Each row is a point on a landscape with many peaks, with its height.
From any point a climber steps to the highest of the 2 points nearest to it. It stops when none of these is higher. Distance is the straight distance between rows; heights are no part of it.
j773 (h 5.6): [  7  11   6  -3  -8  23  17   4  -7  -8   3  12 -21  -5   0  23  20  12
  -3  -5   6  -7  13  10   3  -2 -10  -4   4  14 -14   3  -5  -3   5   9
 -10  -2  18  -5  15  -3]
j957 (h 34.1): [ 11   6   3  -2   8  17  -4   1 -15 -11  27  27  -3 -11   3   1  -4   8
  -5  -5  15  -4   7   1  10   0  -7 -17  13  13  -5 -12   8  -8  10  -2
   6  -5   9  11  17   4]
j46 (h 55.7): [  0  -1  -9 -17  -5  12   1   9   3  18 -33 -13  10  17 -22   1  -8   8
  13  12   4  19  -5  -3   1  -6  18  -6   3   8  -5   3 -10  31 -19   1
  10   4  -8   4 -22  -7]
j44 (h 37.9): [  1  -7   3  21 -11 -11   5  14  -5  -1   7 -13   0  -5   5  -5   5  -9
 -10   7 -24   0  -5  -3   6   2   6  24  -1  -8  -6  15  -2  -3   4  -3
   1   3  15 -11  18 -10]
j996 (h 41.6): [ -3   6   8  -3  10   5  -8   5  -5  -3 -13  16   7   0 -16   7 -13 -12
   8   5  14  -5   3   7   4  -6  -9 -10   2  -5 -10 -12  16   2  -7   3
  -1   5 -13  17 -11  12]
j581 (h 7.2): [  7  12   8  -9 -10  21   6  16  -2  -5 -16  13  -8  11 -20   8  18  15
  10   1  14 -12  11   3   8 -10 -12  -6  -3  -2  -4   1   1   3   5  15
  -8  -2  15  -2   7   9]
j764 (h 56.0): [ 13 -16  10  -3  21  15  12 -22  -3 -10  10  -8 -11  -5   6  11   1   3
   1 -12   6  -5  -1   5 -11  11   2  -6 -15  -5  -6  -8  -1 -11  12 -12
 -11 -15   2   0   6  24]
j620 (h 48.9): [ -7   1  -4   8 -14 -14   7  -9  11   0 -12   4 -27   0  15   8  19 -16
  -4   0  -4 -28   6   4   3  -3  -3  25 -11   3  -5  -1   1 -13   0   5
 -14  23  -5 -12   6   6]
j727 (h 26.5): [ -1   8  11   0  17   3   0 -11 -15  -3 -12  -7  22  -9 -14 -14 -20 -12
  19  -3  -3 -10 -11  11  -4  -7   0 -27 -11  -1   3  -5 -12  16  -1  -3
   0   6 -11  10  -3  16]
j855 (h 37.8): [-15   7 -16 -11   5   4  -8  -7   9  13   3   4  -2  12  10   1  -1  10
  14  24  17  19  14   7 -11   5 -25 -15   7  -1   2 -17 -10  -6 -21   9
   2  -4  -4   0 -29  -7]
j149 (h 56.8): [  1  10  -4  15 -11 -15  16   1   6 -21  -6  -4 -15  -7  11   1  22   0
   8  -9  -9  -8  12  14  -1  -6  -8  17  -2  -7   1  19 -11 -28  12  19
  -9   7  20 -25  30 -18]
j19 (h 18.5): [  7 -12 -13 -16  11  11   7   3  -1  14   7   2  -3   5 -16   8  -9  -9
   5 -13 -16   1  -8 -17  17   6  14 -26  16  -3  -9  -8  -2  25 -20  -8
   0 -13 -13  11 -24  -6]
j864 (h 52.7): [-12   7  -8   4 -23 -21   4   1  10  -1 -18  -1 -10   1   8   0  27  -7
   8  -2 -14 -19   5  12  -7 -12  -7  24  -9  -6   4   9 -13 -10   1  15
  -3  16   7 -20   4 -18]
j253 (h 30.7): [  9   0 -23   3  10   8  -4   7   5 -15  27  28 -18   2   5   8  -1   1
   1  -7  20  -4  22   9   6   4  -9  -7  14  -1  -7 -12   3  -7   6   6
   3  -6   9   3   2  -2]
j350 (h 46.8): [ 14   6  15 -16  -5  20   5  16 -30  -9  -3  15  19  -6 -21  12 -18  15
   9 -16   5   3 -11  -2   7  -7  22  -9  -4   6   8  11  13   3  20   4
  12  -7  10  20  24   5]
j106 (h 38.2): [ -9  -1 -28   0   2 -18 -27   6  12  12  14  -2 -22   7  22  -9   6   5
 -21   3 -12  14   5 -29  -1  12  -3   0  43  14   8   6  22  -9 -12 -10
   4 -15 -22  -2 -19 -35]
j165 (h 55.9): [ 22   0  -5   4   3  -6   5  15   8 -17  13   7 -41   6   9   3  15   1
  -1  -7   9 -15  22  13   2   4  -9   8   2   2  -5  10 -16 -24  16   3
 -16  -7  23 -20  13  -3]
j636 (h 30.6): [  4   7  -4 -20   6   9  14   6 -11  -9  -8  -6   9  -4 -13   4 -15  -4
  13 -13  -7  18  -5  -2  -7  -9  10 -21   1   3   7   3 -17   3  -6  11
  12  -6 -12  15  -3   0]
j133 (h 37.7): [-17   0  -6   9 -18  -8   0  -6  -4   2  -3 -10  -4  -3  10   2  24  15
  -3  -4  -1  -2  10   9 -11   0 -20   5   0  10  15   1  -9  -6  14   3
  -7 -13  13  -6  -1 -17]
j560 (h 33.5): [-11   8  14   7 -14 -31   4  -4   6  18  -9 -11  16  -4   3 -16   9  -6
   4  12 -13   7 -17  -3  -4  -6  19  22 -10 -19  -4   4 -15  -1  -7  -5
   6  18  -1 -10  15  -4]
j300 (h 36.8): [-13  -3 -19  27   7  -8 -18   2  20 -17   5   6 -17   2   8   2   5   4
  -6   9  20 -13  17   0   6  12 -13  15  13  15  -4  -1  16  -5  13  -3
  -8   4   7 -10   2   5]
j14 (h 50.3): [ 11   6 -10  -2   8  -1  -7  13  -8 -10  13   6 -18  -1   7  -2   3  14
   9   9  14  -7  20   4  -7  -4 -19  -4  -5  -3   5   3 -14 -26  29   7
  -4 -19  16 -13  18  -5]
j204 (h 44.1): [  1   2  -1 -11 -15  -3  16  -2   5  32  14   7   8  18  -5   8   6   6
  -4  -7 -13   0  -5  -6  -2   0   1  11 -14 -10  -9  -3 -11  14  -4  -5
   1   1 -12  -8  -6  -2]
j805 (h 35.5): [  2   2  20   2 -31 -11   4   7  -3   6  -2 -18   9  -6  12 -11  16  -7
  -3   0 -30   4 -12   1   3   2  15  16  -2 -13   2  11 -17  14 -14   5
   5  19  12 -18  16 -19]
j348 (h 3.3): [  0   6  -8 -18 -22   7  23  -4   3  -4  -4  -2  16   9   0   7   2  12
  16  -8   7  30   2  14  -5  -7  -5   3  -7   7   2  -4 -15  -4  -3  14
  -3   0   5   4  13 -21]
j117 (h 12.8): [ 21  -7  -3   2  20  18 -15   3 -18 -16  16   4  -3 -13  -8 -31  -7   7
  -6  -4   7 -14   2  -6   7  -6  -2 -25  -9   8  10   1   4   3  14  -6
  12 -16  31  13   6  14]
j374 (h 17.4): [ -3  -1  20  16  13  11   5 -19  -3 -16   8   7  21  -6  16  15  -9   3
  13   2  17  -2   0  22 -11   6  -5   2  -9  -9  -2  -3   0 -20  16  -4
  -1  18  17 -15  23   9]
j967 (h 51.4): [  3  -8  -1   3  15  14   5 -12   0 -11  20  -8   3  -6   2   5  -7   1
  -6 -17  -2   6   2   6  -6  12   2 -12  -5  -1   6  -3  -7  11   0  -2
   7 -12  -1   4 -10  16]
j558 (h 55.8): [ 19   2  10 -10  -7   6  10  11  -3  -3   8  -2 -21  -7   9  20   3   6
  -6  -5   1   3  -2   7  -7   2  17  12   2  -9 -15  24 -16  -4  29   4
   3 -13  11 -10  36 -12]
j158 (h 27.3): [  1  -4 -32  -5  15   2   4   0  10  12  27  23 -23   5   0   2   3 -10
   5   3   3  -8  13   5   5   0  -5  -9   8  -6 -19 -15  -8   2 -11  -1
  -3   1  -9  -2 -17  -7]
j475 (h 41.8): [ -9   9  -3   3   4  11   0  -4   5  -5  13   7   5   5  10   7  -4  11
  11  19  24  16  15  13  -9   7 -19  -8   3  -4   3  -6  -7 -15   2   5
   1  -5   4  -3   5   2]
j919 (h 43.4): [ 14   1   9 -17  -1  20   2  23 -21  -6  -5  13   0  -3 -22   4  -3   5
 -11  -8   1  -6  -1 -10   7 -12  18 -15   8   4   0   5  14   9   2  13
  16 -13  -5  23  -1   4]
j744 (h 22.5): [  0   7  18   9 -17  -1  21 -18  17   0 -18 -17  30  12  -6   1   2   2
   5  -5  -4  12  -8  13  -3  -2   2   2 -23 -11   5   6  -5   5 -16   2
 -16  19   9 -10   2   5]
j952 (h 44.2): [  2   2   0 -29  -7  -8 -15   8 -14  38 -12 -12   8   1  -8 -15  -9   4
   3  12  -2  20 -20 -30  -1  -5  15  -7   2  -4  16  -1  -9  -4  -1   2
  11 -16  -9  10 -22  -7]
j192 (h 16.7): [ 20 -11  -5 -12  17  20   6   1  -4  -2  37   5  -7 -10  -7  -1 -16  -5
  -6 -18  -3  -1  -7  -8  25  12  11 -32  20  11  -6  -9   6  24  -9  -7
  -1 -14 -12  19  -5   4]
j268 (h 21.2): [ 13 -11 -19  -6  22   7 -13  -2   4  -2  20   8 -28   1   2 -18  10  -1
  -7   6  14 -17  28  -1   7   5 -19 -27  14   2 -10 -24   4  -3  -9   3
   3 -22  15   3 -33   3]
j287 (h 24.2): [  3 -14  -4  16  -1  -4  -2  -8  -9  -4  11  -1  -4   2  11 -14   0  -9
  11   7   5 -31   6  15  -1  -3 -14   4 -24  -2   1  -6  -5  -9  14   4
 -17  11  11 -10  -2   7]
j311 (h 18.0): [  9  -5  -6   3  15  13 -20  -2  -7  -5  18  13 -18   4   8 -31  13   7
 -11  15  20  -4  21  -8  -2  -2 -21 -24   7   1  14 -14  13 -19   2   1
   4 -23  27  10  -7  -6]
j166 (h 50.8): [ -8   2 -10  10  12  -4 -23  -9   2  -5   1   9  12  -5 -12 -11  -8  -1
 -29   1  -6 -19  -4  -6   1  -3   2   1   7   6  -1  -3  27   6  -2  -3
   3  -6 -19  11 -20   7]
j89 (h 27.2): [  5 -14 -26  15  21 -12  -6 -13   7  -5  21   8 -22  -2   9 -23   9  -9
  -6  10  -2 -28  15  -1   9  -2 -21   8 -13   3  -3 -17   6 -10  17  -9
 -17  -1   3 -14  -8   6]
j856 (h 40.2): [  1  -2   4 -11  -8   7 -11  13 -20 -14  -2   9  -6 -14 -10   0   7   2
 -25 -11  -8  -1  -1 -16  13   1  18  -6  33  14   8  -2  12   9   5   5
  17 -19  -5  23   0 -10]
j146 (h 46.4): [ -3  -5  -4  15  18  17  -8   3  18   3   5   1  -5  -2  -5   2  -8  -2
 -11  20  16   3   2 -11  12   8   5  -2  16  -2 -16  -3   7  14  -5 -10
   8  -3   3   2  -9  11]
j872 (h 2.2): [  4   8   2 -13 -11   4  18   1   4  -4   0   3  24  11   4  13  -8  21
  26   2  21  29   7  14 -10  -4  -3   0 -16 -19   9   4 -11 -20  18  17
   1  -7  14 -13  27 -14]
j887 (h 48.3): [-15  16  11   5  -7  -2 -14  -2  -3 -10 -32   0  16  -9 -10   1  -2  -6
 -12  11  -6  -3  -8  -1   3   0   7   2  19  11   6   8   6  25  -4   4
  10   7  -7  10  -5  -3]
j767 (h 59.7): [  4   8  17 -15 -24   5  12  11 -13   4 -15 -12  16  -8 -14  -8   7  17
  11   2  -1  29 -15  10   0 -13  21  11   0   5   0   5  -9  -4  -1  10
  14  13  -3   7  25  -7]
j499 (h 54.6): [-12   3   3   8  -8 -29   1 -18  16  15   6  -3  19   2  21   5  -9 -21
  -4   5 -11  -8  -7   2   4   3  -6  18 -16   2  -4  -8   9  -7 -17  -3
 -11  36 -25  -7 -15  11]
j753 (h 57.5): [  9   8   6 -13  21  24  20   1 -14   2   9   5  -3  -7   1  16 -16  -2
  18  -5   3  -4  -1  -1  -1  -7   1 -29  -9   3 -12   3  -5  32  -4  -1
   2   1  -3  21   9  18]
j612 (h 41.1): [ -2   6 -16   0  -4 -11 -19   2   9  13  16   1  -9  18  20 -13   0  -4
 -15  11  -3   9   2 -27  -2   8 -14  -3  12  -6  12  -2  15 -12 -12  -6
 -16 -14  -6  -7  -8 -24]
j296 (h 63.9): [  3  -6  22  -6  12  16  19  -2  -1   8  -2   6   6   0  -2  14 -12 -15
   9   2   1  -4  -8   4   2   1   5 -19  -6  -3 -12  -5   9  40 -27  -7
  -8  17 -13  22 -11  13]
j954 (h 24.4): [  2  -4 -25 -13  18  11  -2 -12   9  17  19   9 -23   3  -4   1  -3  -6
   2   6   6 -16  11 -11  16   8 -17 -27   6  -4 -17 -25   3  18  -4  -3
 -12 -17  -1   1 -26   5]
j154 (h 34.7): [ -1   4 -12   2  -5  -5   4  22 -16   2  18  -9   4  -6   2   6  -8   1
  -7  -2 -22  21   5  -7   6   6  -3   8  23  15  -1   8 -10  -8   7   2
   6  -9 -13  -4   7 -14]
j703 (h 46.6): [  4   6  -5 -20   1 -20  -8  -5  -3  22   9 -18  11  -1  10 -20 -12   2
   9   7  -5  18 -16 -26  -8  -4   4  -9 -12 -10   7  -7 -24 -13   0   0
   5 -14  -6  -2  -3  -7]
j982 (h 55.4): [-12  -1 -14   9   9 -19 -32 -15  25  -5 -13   4  -6   7  -1 -14  -2 -17
 -29   0 -13 -18  -7 -19   5   5   7  13  18   7  -2   3  29   4  -3 -10
  15  -3 -27  -2 -16  -5]
j922 (h 54.4): [ -2  -8   4  14  -7  -9   6   4   0 -10   6   4  23  -2  -7   2  -4  -1
  -4 -19  -5 -10  -3  19  -8  -5   5  15 -17   3   2   3   3   6   0   2
   4  22 -11   5  -3  18]
j313 (h 48.2): [  4  -4  -8 -12 -23  11  -4   7   2   9  -7 -12 -12  12  -4   5  11  13
 -11  -4  -8   8  -6   2 -11   0  13   6   4   3   0  11 -16  13   1  11
   2 -12   6  -9  -6 -24]
j708 (h 47.3): [  0 -16   0   7   9   8  -4 -14   3  -2  16 -14   3   4  12   3  -6 -13
 -15  -6 -18  -4  -1   1  -9  16  -1  -6  -7   0   2  -1 -10   5 -19   0
  -2   2  -6  -7 -32   3]
j472 (h 20.8): [  2  13  23   7 -19   1  16  -6  11 -12 -19 -12  12   0   2   7   5   4
   4  -8  -6  11 -12  -2   3   6  11  16  -6  -5   4  13   2   0  -1   3
  -9  14   9  -4  27   9]
j615 (h 50.4): [ -9   9  -9  10  -3 -11   7   2  25   4  -6   8   5  10   1  12  -5 -12
   4   2   1  -5   5   3   9   1  -7  20  -8   5 -12  -6   7  10 -12   5
  -8  29 -18  -5  -8  16]
j572 (h 4.3): [  7  11  -1 -12 -10  23  29   0  -7   6  16   6   2   4  -7  13   4  26
   6  -3   9  14   1   7  -3  -7  -2  -4  -9   4  -8  -2  -7  -8   9   8
  -2  -6   8  -2  21   1]
j590 (h 51.2): [-10 -10 -12  -1   0  -2  -1 -11  10  12   1  -5  17  13   6  15 -15 -10
  -1  -5 -23   6  -9  -3   2  13  -8   0  -3   2   2  -4   3  20 -33  -5
  -7   6  -9  -3 -51  -5]
j340 (h 63.0): [ -5   3  -1 -10 -23 -12  12  15  -6  16 -28 -17   5   0 -26  -9   6   7
  12   9 -16  18 -19  -5   4  -8  40  21   2  -2  -4  12  -2   1  -2  -1
   9  12  -7  -3  17  -9]
j847 (h 45.4): [  0 -26  23  10  21  -9  -2  -7   9   2  -4 -10   1  -5  -1   6 -13 -22
  -2   0  -5 -11 -15   6   4   7  13  11  -6  -3  -9  -3  10   8 -14 -20
  -5  19 -28   6 -15  30]
j825 (h 61.8): [ 22   1  -3  12  -2 -10   4  21   0 -29   3   1 -28  -9   4   2   9  -7
   1 -17  -6  -2  12   8   4   3   6  13   7   0  -6  18  -5 -26  13   8
  -1   4  28 -14  32  -8]
j102 (h 56.4): [  1   5  10 -14 -16  16  -3  24 -24  10  -4  -9  11  -8 -12  -7  -6  10
   3  16   3  23  -6  -1   6 -10  10  -6  10  13   6   5  -8   5  -1  16
  22   0  -2   8   7  -5]
j263 (h 60.4): [  7  -2   6 -10  -5 -12   9   4   3  10  12  -7 -25   1  22   8   9  -8
   3   8  -4   1   3   4  -4   0  -2  16  -5 -13 -19   3 -25 -13  16   0
  -3  -5   1 -20  25 -13]
j548 (h 44.5): [ -6  12 -21   2 -12   4  -7  10  15   8  -2  -6 -15  18   3   2   8  14
 -14  16  -3  11   5 -19  -7   3  -4   8  16   2   5  14   0  -8  -5   6
  -2 -13   2 -14  -6 -25]
j30 (h 45.0): [ -2 -13   0  15   0 -14  -3 -17  11 -18   5   1 -25  -9  24   1  12 -13
 -17 -10  -5 -20   7   7   1   6  -1  32  -1  20  -4  -2  15 -23  18  -7
  -5  15  -1  -8  20   8]
j174 (h 50.9): [ 10  -2  15  -5  -5  17  -5   9 -12  -9  -8  13  -3  -5  -3  17   0  13
  -3  -9  12  -5  -5  -3  -2   1  19   5   2  -9   4  12   8   4  28  -1
   8 -10  20   3  27  -4]
j182 (h 9.1): [  6  -3  26   8  -1  19  -6   2 -11  -3 -16   5   1  -4 -13   0  15   5
  -6  -4   7 -25   7  11   1  -7  -4  -8 -14  -7  -2  -4  11   7   1   2
  -1   7  12  -3   2  21]
j935 (h 24.3): [ -8   1   7   7 -19  -3   4  -4  23   6 -33  -8  10  17 -16  -2  16   5
   2   2  -2  12   1  14  -4  -4   2  16  -9 -11  10  10  -2  -4 -16   2
   0  11  13 -17 -12  -8]
j357 (h 34.6): [-15  10 -26   9  -6  -9  -7   6  -2   1   9  -2  -8   9  11 -20  15  19
   7  12  10  10  18   2 -16  -5 -23 -11  10   1  20   2  -6 -18   5   5
  -4 -14   8  -7  -5 -23]
j973 (h 49.5): [  1 -11  10   7   9  -9   3   9   7  10 -13   3   8   8 -22   3  -5  -7
  -1 -12  -2  -5  -9  12  -8  -5  23   6  -5  -9  -8   4   7  16  -8 -10
  12  21 -34   6  -7  25]
j51 (h 56.1): [ 11 -16  24 -10  -2   5  15   3  -7   2 -17 -13  -8  -1 -15   8   6   3
   9 -18   0  12 -14   0  -3   0  26  -2  -1 -12  -1   4   0   4   0  -9
  -2  -5  -3   8  17   6]
j236 (h 31.9): [-16  -2 -20  27  -1 -25  -9   0   4 -10   5  -9  -6   0  17 -24  10  11
   6  14  12   1   7   4 -15  -3 -16  15   1   4  12   4   8 -25  13  -8
 -11  -1   1  -8  10 -12]
j920 (h 61.2): [  4 -14  16 -11   3  -7   2 -17  -5   3  -7 -15  -7  -4   4   4   1 -13
   0 -13  -5  -6 -15  -6  -5   6   6   1 -15  -8   1  -6  -1   0   2 -12
 -15 -12  -8   5   2   9]
j249 (h 44.4): [-12  14  -5   1   8  16  -7   6   5 -14 -32   3  11  -3 -15  14 -10  15
  -4  14  18  12   5  -2   4  -2   7  -2  22  13   0   6  13  12   7  11
  15  -3   2  11  -5   2]
j701 (h 26.8): [-19  -6 -13  14  -2 -15  -1   2  23   9 -10   4  11  16 -16   1   4   4
   6   7  10  10  11   7   1   0 -14  12  -3 -15  11  -5   8 -13  -7  -5
  -4   0   1  -9 -21   0]
j892 (h 29.6): [-10  -8 -29  17  26 -17 -15 -16   5  -9  14   5 -20  -3  22 -28   8  -5
  -8  12   2  -5  16  -6  -8  -3 -20   7   6   2   6  -8  13 -26  14 -14
  -5  -9  -7  -5   1  -5]
j851 (h 57.1): [ 10  -9  27   0  10  10   5   7  -3  -6   4   5  20  -7  -9   5 -23  -5
   7  -9  10   4 -15   0   5   5  10 -16  -7  -9   7   4  16  24 -15 -13
   0   4   4  29  -2  22]
j325 (h 53.0): [ -5   7  -3  -1 -27  -3  -8   9 -21  13   6 -12  20   1  -5 -23  -5  10
  10  16   6  23  -9   3  -2 -14  -3  -9  -2   6  17   1 -13  -7  -2  11
  10  -1  10   5   3 -22]
j700 (h 28.8): [ -3   5  -4 -15   8   6  -4  -4 -18   1 -27  -3   4 -10 -23 -10  -7  -5
  12  -2   1  -9 -12  -6  -3 -14  15 -27   3   9   8  -2 -10  15   0   8
   8 -14  -9  20 -13   3]
j97 (h 20.4): [  3 -16  -1  -4  24  11  16  -9  -4   8  -7  -7  -8   9 -18   5  -1 -17
  11 -15 -22 -11  -8  -8  -4  -2  22 -23  -2 -10 -11   2  -5  27 -23 -15
  -7   5 -25  -2 -20   8]
j739 (h 59.4): [ -4 -12   1   1   3 -24 -25 -25  18  -6  -6  -7  -1  -5   4 -16  -1 -10
 -31  -2 -20 -12 -20  -8  -4  11   9  20   7  10   6   3  23  -5 -24 -19
   5   7 -27   1 -32   7]
j760 (h 45.5): [ -4   1   6  16   9   8   5   7  11 -11  -9  11   8   6   1  20 -14  -6
   7   3  18  -5  10  15   7   5 -12   2  -7   0  -9  -4  15  12  -9   4
  -7  21   2   5 -10  23]
j980 (h 31.4): [-17  10 -13  11  -4 -23   1  -3  20  13   0   0   5   2   5 -13   8  -7
   2  10  -8  19 -10 -14   2  -2   5  16   6  -9   3   4  -8  -9 -18 -13
   7  10   1 -10   2 -13]
j255 (h 20.5): [ -3   9   8  -1  13 -11 -16  -6 -10 -18  -7   1   1 -17  20  -1  -8  -5
   0  -8   7  -5   0   1 -12  -3 -18   2  -6   2  11  -5   0  -8  28   1
   0 -10   0  12  11   6]
j571 (h 59.3): [-11   1 -14  -9  -9 -10  -6   6  12  22 -35 -10   0  10 -21  -4   2   5
   7  12 -11   9 -18  -9   3  -3  26  19   1   7 -10   7  -8  17 -13  -5
  11  11  -8  -6 -14  -7]
j369 (h 29.3): [-22  -4 -18  21 -10 -38   0  -4  21  16  -5   0  12  17   4  -8   4 -13
  11   8 -10   2  -2  -4   4   7 -13  23  -7  -9   8   4   4 -20 -16  -8
  -9  15  -1 -20 -18 -15]
j675 (h 49.4): [ -6  -2   7   1 -13 -16   2 -10 -14  15  11 -14  22  -4   5 -20 -13  -4
   6  20  -5   6 -20  -6  -6  -1  -4  -1 -12  -3  -1  -6  -8  -7  -5  -2
  -8  -4   4   6   5 -14]
j188 (h 41.2): [  4 -12  -4  19   9  -5  -8   9   3  -2   9   0 -16  -6   5  -8   4  -4
 -12   7   4  -8   6  -5   5   3   3  19   5   0  -6   4   1   2  13 -14
   4  -4  13  -3   8   2]
j298 (h 19.2): [ -4   7  15   9  -2   8  26   1   6 -15  -5  -1  19  -2  11  30  -2   2
  11  -4   3  16   6  10   4   3 -10  10  -7  -8  -3   9  -1 -13   5   6
  -4   9  11 -12  25   5]
j690 (h 51.9): [  9  -6  13 -22 -17  11   7  13   0  12 -25 -13 -19   1 -13  11  16  12
  -5  -4   5  16  -7 -10  -5  -7  25   2   8  -7   3   9  -7   2   3   8
  10 -15   8   4   4  -6]
j256 (h 1.3): [ 12  12  16  -9  -2   3  15   2  -6 -10   2  11  20  -5  12  20  -5  18
  18 -11  10   9   2   2  -6  -5  11   2 -12 -25   1  18  -8 -17  34  11
   9  -8  26 -10  43 -10]
j430 (h 22.4): [ -3 -12  12   4  10   0  16  -4 -13  17  -5 -13   6  -2   1   3   2 -23
  14  -5 -25 -16  -7   3   0  -5   2 -10 -17  -9  -6  -1 -12  15 -23  -5
  -9  22  -9  -5 -18  11]
j762 (h 37.2): [  2   2   1   6  -1  13  -8  12 -23 -11  13   3  -6 -12   1   7   3  12
 -20   2   0   8   7  -2   5   3  -4  -4  25  20   4   7   6 -11  11   1
   7 -16   8   6  12 -12]
j997 (h 46.2): [ -9   1   6   3   4   2 -10  -5  10 -11 -21   9   4  -1 -10  11 -12 -19
 -15   3  -2 -12  -6  -4  11   8   7   4  19   4 -13   1  30  17 -10  -1
  -2   7 -20  13  -9   5]
j265 (h 47.1): [ -2   6   8  -9   2   3   9 -12   2  19  15 -10  23   5  -8  -2  -7  10
  -1  -1  -2  11 -10   2  -6  -2   0  -9 -10  -5   2  -7 -15  16  -7  -4
   4  -1 -17  -1  -6  12]
j403 (h 52.1): [  3  -2   6  -1  28  20   8   5  -2  -4   4   9 -15 -13  -2  19  -9  -7
  -1   2   8  -7   1  -6   7   2  10 -10  13  -3 -17  -1   5  17   7 -11
   2  -5   0  10   9  15]
j732 (h 55.1): [-11  -6   0   2   3 -15  -9 -16  24   2 -17  -8   4  -1   3  12  -9 -11
 -15  -4 -11   3 -18 -10  -6  10  10  10   3   2   1   3   9  15 -31 -12
   0   5 -10  12 -42   3]
j187 (h 51.6): [ 15   4  32 -13  -1  11  14  -1  -6  -4   0   8  28   4 -11   0 -17   9
  18 -19  17  14 -15   9  -4  -2  23 -22 -14  -7  10   3  -2  21  -1  -7
   7  12   0  19  22  17]
j871 (h 32.8): [  1   4 -22 -15   0   1   6  12  -3  -3  20   5   1   7  -2  12 -20  -4
  -1 -14 -12  21   6  -4  -1   1  -6  -5  10   6  -3  -1  -8   2  -2  11
   8 -14 -15  10 -10 -13]
j918 (h 46.0): [  5   0   2  -2  17  10 -10   5  -3 -19   6  14  -5   4   3  14  -9  14
  21   1  27  -1  18  11  -2  11 -22  -7  -3  -5   1 -10   1 -26  24   2
  -5  -9   9 -13  12  12]
j842 (h 40.5): [-16  11 -10  12   3  -5 -11   6  10 -20 -19  -1  -8 -10   3   8   2   8
  -1   1  16   5  10  -8   6   8  -9   3  24  15   7   1  10  -4  13   4
   0  -5   4   4   9   5]
j751 (h 59.0): [ -2 -11   4  24  -4 -16   3  -4   1  -1  10   0  14  -6  11   1  -5 -21
 -12  -3 -11 -25   1  15   2  -7   4  26 -22   3  -5  -1  15 -11  -3   2
  -2  37 -16  -5  -3  19]
j71 (h 22.2): [  5  -3   8  -6   4 -15 -12 -23 -14  -9  -1   1   5  -6  12 -24  -1 -11
   1  -5   2 -22  -3  14 -15  -9 -18  -2 -30  -2   8 -15  -2 -13  14   0
  -4   1  -4   3   0   7]
j940 (h 15.5): [ -6  -1  15  16   7  -2  -5 -17  -4 -10  28   4  12  -7  35  -4  -2   1
  -7  18  11  -1   8   6 -10   7 -21   2  -7  -7   2  -6   1 -21  13  -6
  -7   7  11 -10  24  -4]
j848 (h 40.9): [ -5  -6  -8   0 -20  -5  11   0   2  14   8  -3  -2  19  -1  20  14  11
  -5 -11  -7  -4  12   9  -6   4 -15  18 -11   1   1  -3  -5  -4   7   3
 -10  -5  -3 -13 -12  -5]
j577 (h 39.2): [ -9  15 -12 -22   1   3 -12   0  14  23  -9   7   4  12  -6  -1  -1   6
   8   6   8   5   6 -15   6  -3 -12 -21   2  -5   3 -17  -8  16 -16   5
   4  -9  -6   4 -35   1]
j621 (h 18.9): [  6   8   3  -9   9   3 -13   4 -23 -13  12   7  14 -17  15   6 -20  12
   6 -11  12   8   3   2 -13  -2  -5 -12  -6   0  13   4  -6 -11  33   5
  18 -16  14  10  20   1]
j476 (h 55.5): [  4 -14   1   2 -13 -13  17  -4  -1  11  11 -14 -23  -6  34  18   8 -15
   7  -3  -9 -13   7  16  -5   1 -11  13 -14   0  -8   2 -30  -2   8   6
 -15  11  11 -17   4  -8]
j755 (h 15.1): [ 27 -12  -2   0  15  18 -13   7  -9 -16  17   9 -25  -9 -12 -24  11   6
 -26  -1   7 -11  14 -12  13  -3   2 -14  15   9  -4  -7  13  -8   5  -6
   5 -21  25   5  -3   0]
j347 (h 51.8): [-10  10   8  -6 -19  16   2   1   0   6 -38  -9  18   6 -19   0   1  10
   3  15  -1  15  -6   9   7   1   9   4  10  14   2   2  -1  28  -6   3
   0  10   4   0   1 -16]
j985 (h 46.5): [-11   3  -5   0 -14 -12 -15 -13  -4  14   4  13  12   9  -5  -6   1  -4
 -13   2  -6 -12  -5   1  -5  -1 -13   2  -6   0   3 -10  16  -7  -5  -1
 -12  -6 -15   4 -18  -9]
j836 (h 41.9): [ -8   4   2  11 -16 -15  -9  -3   9 -16   1  -4 -14  -8  14 -13  11  -9
 -12  -3  -7  -4  -8  -4   8  10   3  21  16  21  -2  -3   8 -12  -7  -2
  -1  20 -15  -1  17   3]
j776 (h 10.9): [ 11   4  15  -2   5  20  -3   1 -20  -9  -6  -1   7 -15 -16 -19   6  13
   5 -13   5 -11  -3   5  -7 -14   1 -20 -20   0  10   6  -1   1   2   2
  10  -6  22   9   5  24]
j937 (h 36.0): [ -2   4 -17   0   0 -15 -14  17   5   2   9 -16 -16  -2   5  -5  -3  -7
 -15   1 -22  20  -1 -28  16  12   1  11  32  14   3  10   7 -11  -5  -6
   6 -11 -18  -8   1 -13]
j266 (h 24.5): [  9  -9  25   2  25   8  16 -14 -17  -6  -1  -5   8 -10  -2 -15  -3 -20
  10 -12 -13 -24 -11  -1   0  -7   3 -22 -20  -9   3  -3  -1  16 -10 -11
  -8  10  -6  10   1  22]
j680 (h 42.8): [-11  17   3 -12 -16  -7 -11   1  -3  26 -16  17  10  13 -18  -6   6  -3
   7  12   3  -7  -3  -9  11  -6 -18  -9  -3  -5   7 -14   8   7 -11   1
 -10  -6  -3   8 -19  -4]

Call two points neighbours if one is among the 2 nearest of the other. Go from one point of each pair to the other, from neighbour to neighbour, staying as high as possible. Name the lowest point that can't be avoided.
j296 and j263 -> j350
j739 and j263 -> j855
j739 and j920 -> j708
j825 and j263 -> j620

Where does a climber stop that starts at each point below?
j298 -> j188
j255 -> j920
j266 -> j920
